Each row is a point on a tangle of strands that fork and nearly touch. The rows are in no order.
In the rows, 128 means zero.
Points whose rows are less than 55.5 apart are linked; no others are.
J_703: [154 149 149 113 139  67  86 144 116  99 100]
J_634: [119  83 142 105 121 162  93 163 118 176 139]
J_325: [101 174 135 128 144  86 161  76 152  83  99]
J_258: [112 135 174  78 114 109  85 125 130 176 158]
J_385: [136 123 184 146 137 129 124 134 108 189 144]
J_53: [161 135 165  96 181  66  91 186 100  90  78]
J_972: [ 86 108  78 148 144 173 177 116 147  95  91]
J_398: [117 156  72 119 148 117 148 106 152  44  77]
J_833: [147 102 135 151 128 167 123 149 114 177 150]
J_538: [161 140  56 107 102 117  92 155 124  83 144]
J_60: [119  85 167 103 130 147  98 157 105 184 136]
J_340: [169  95 151 145 143 175 109 146 101 197 143]
J_620: [116  81 182 117 144 133 108 161  93 181 120]
J_336: [155 135 152 104 153  73  84 166 108  92  83]
J_924: [152 134 142 157 130 146 163 118 122 159 168]
J_211: [132 168 140 132 127  69 126 105 136  81 108]
J_967: [164  91 171 139 152 168 108 144  95 201 128]
J_452: [ 77 145 147 149 162 115 168  86 153 116  82]
J_359: [ 98 120  94 146 166 187 196 108 146 116  93]
J_671: [123 171 141 132 141  74 139  87 149  73  98]
J_138: [164 146  69  90 109 113  72 161 132  96 148]
J_826: [136 158  88 130 144 105 133 118 151  47  86]
J_18: [113  82 179 147 138 125 123 161  96 156 102]
J_904: [110  90 174 165 139 132 134 149 115 138  85]
J_343: [107 108 105 160 115 136 150 127 139  92 102]
J_109: [108 104 126 163 117 134 139 136 130 109 102]
J_25: [136 151 133  66 102 106  66 123 141 140 155]
J_894: [148 129 184 168 147 130 150 115 118 173 131]
J_421: [154 102 111 153 121 173 133 147 113 166 159]
J_250: [131 152 138 129 104 115 142 112 126 157 186]
J_127: [141 148 140 134 120 133 152 115 124 172 189]
J_688: [162 133 176 177 163 150 167  92 123 159 116]
J_436: [112 124 118 154 148 168 196 108 147 118 112]
J_757: [ 99 138  66 123 135 134 162 106 148  57  89]
J_988: [123 105  94 107  89 149  88 151 125 142 157]
J_16: [120 130 121 155 131 152 186 110 142 115 131]
J_818: [125 150 130 101 101  97  91 119 127 145 165]
J_943: [155 131  52 120  93 120 109 147 121  69 142]
J_135: [ 86 150 147 145 148  99 160  85 153 101  89]
J_861: [122 117  80 145 105 126 138 128 137  66 111]
J_933: [106 101 156 162 132 127 138 137 126 121  85]
J_285: [152 132 162 167 166 153 183  92 133 144 118]
J_291: [138 127  61 133 100 128 138 135 131  56 120]
J_416: [159 158  84  76 101 113  69 143 137 113 159]
J_599: [127 122 192 111 135 127 108 132 115 202 155]
J_424: [ 74 146 127 144 172 139 185  87 149 125  88]
J_407: [ 82 127  71 131 139 151 170 106 146  74  86]
J_578: [133 130 132 162 126 145 174 117 130 135 148]
J_137: [124 117  78 120  84 143 119 144 122 128 176]
J_523: [146 112  93 148 109 169 150 145 120 149 179]
J_348: [146 154  96  70  98 115  70 125 146 127 168]
J_648: [111 120 195  82 125 120  91 130 124 193 149]
J_427: [149 166 139 124 131  67 105 125 126  87 111]
J_451: [128 157 133 118  99  97 126 114 125 144 175]
J_989: [121 142 165  57 109 101  71 115 138 158 152]
J_576: [120  89 119 110 103 166  91 162 125 169 155]
J_301: [132 116  83 133  94 157 141 142 124 140 180]

A fork is a point with three links, a tip a point with one. Leave the first point through the second and follow the links. Name the first fork or tip that comes.
J_648 / J_599 -> J_285
J_407 / J_757 -> J_826
J_301 / J_523 -> J_967
J_127 / J_250 -> J_25
J_427 / J_703 -> J_53
J_325 / J_135 -> J_424

Name the points in between on the shortest way along the links from the first point to the second, in order.
J_538 / J_933 -> J_943 J_291 J_861 J_343 J_109
J_578 / J_398 -> J_16 J_436 J_359 J_972 J_407 J_757
J_135 / J_336 -> J_325 J_671 J_211 J_427 J_703
J_424 / J_325 -> J_452 J_135
J_285 / J_385 -> J_688 J_894
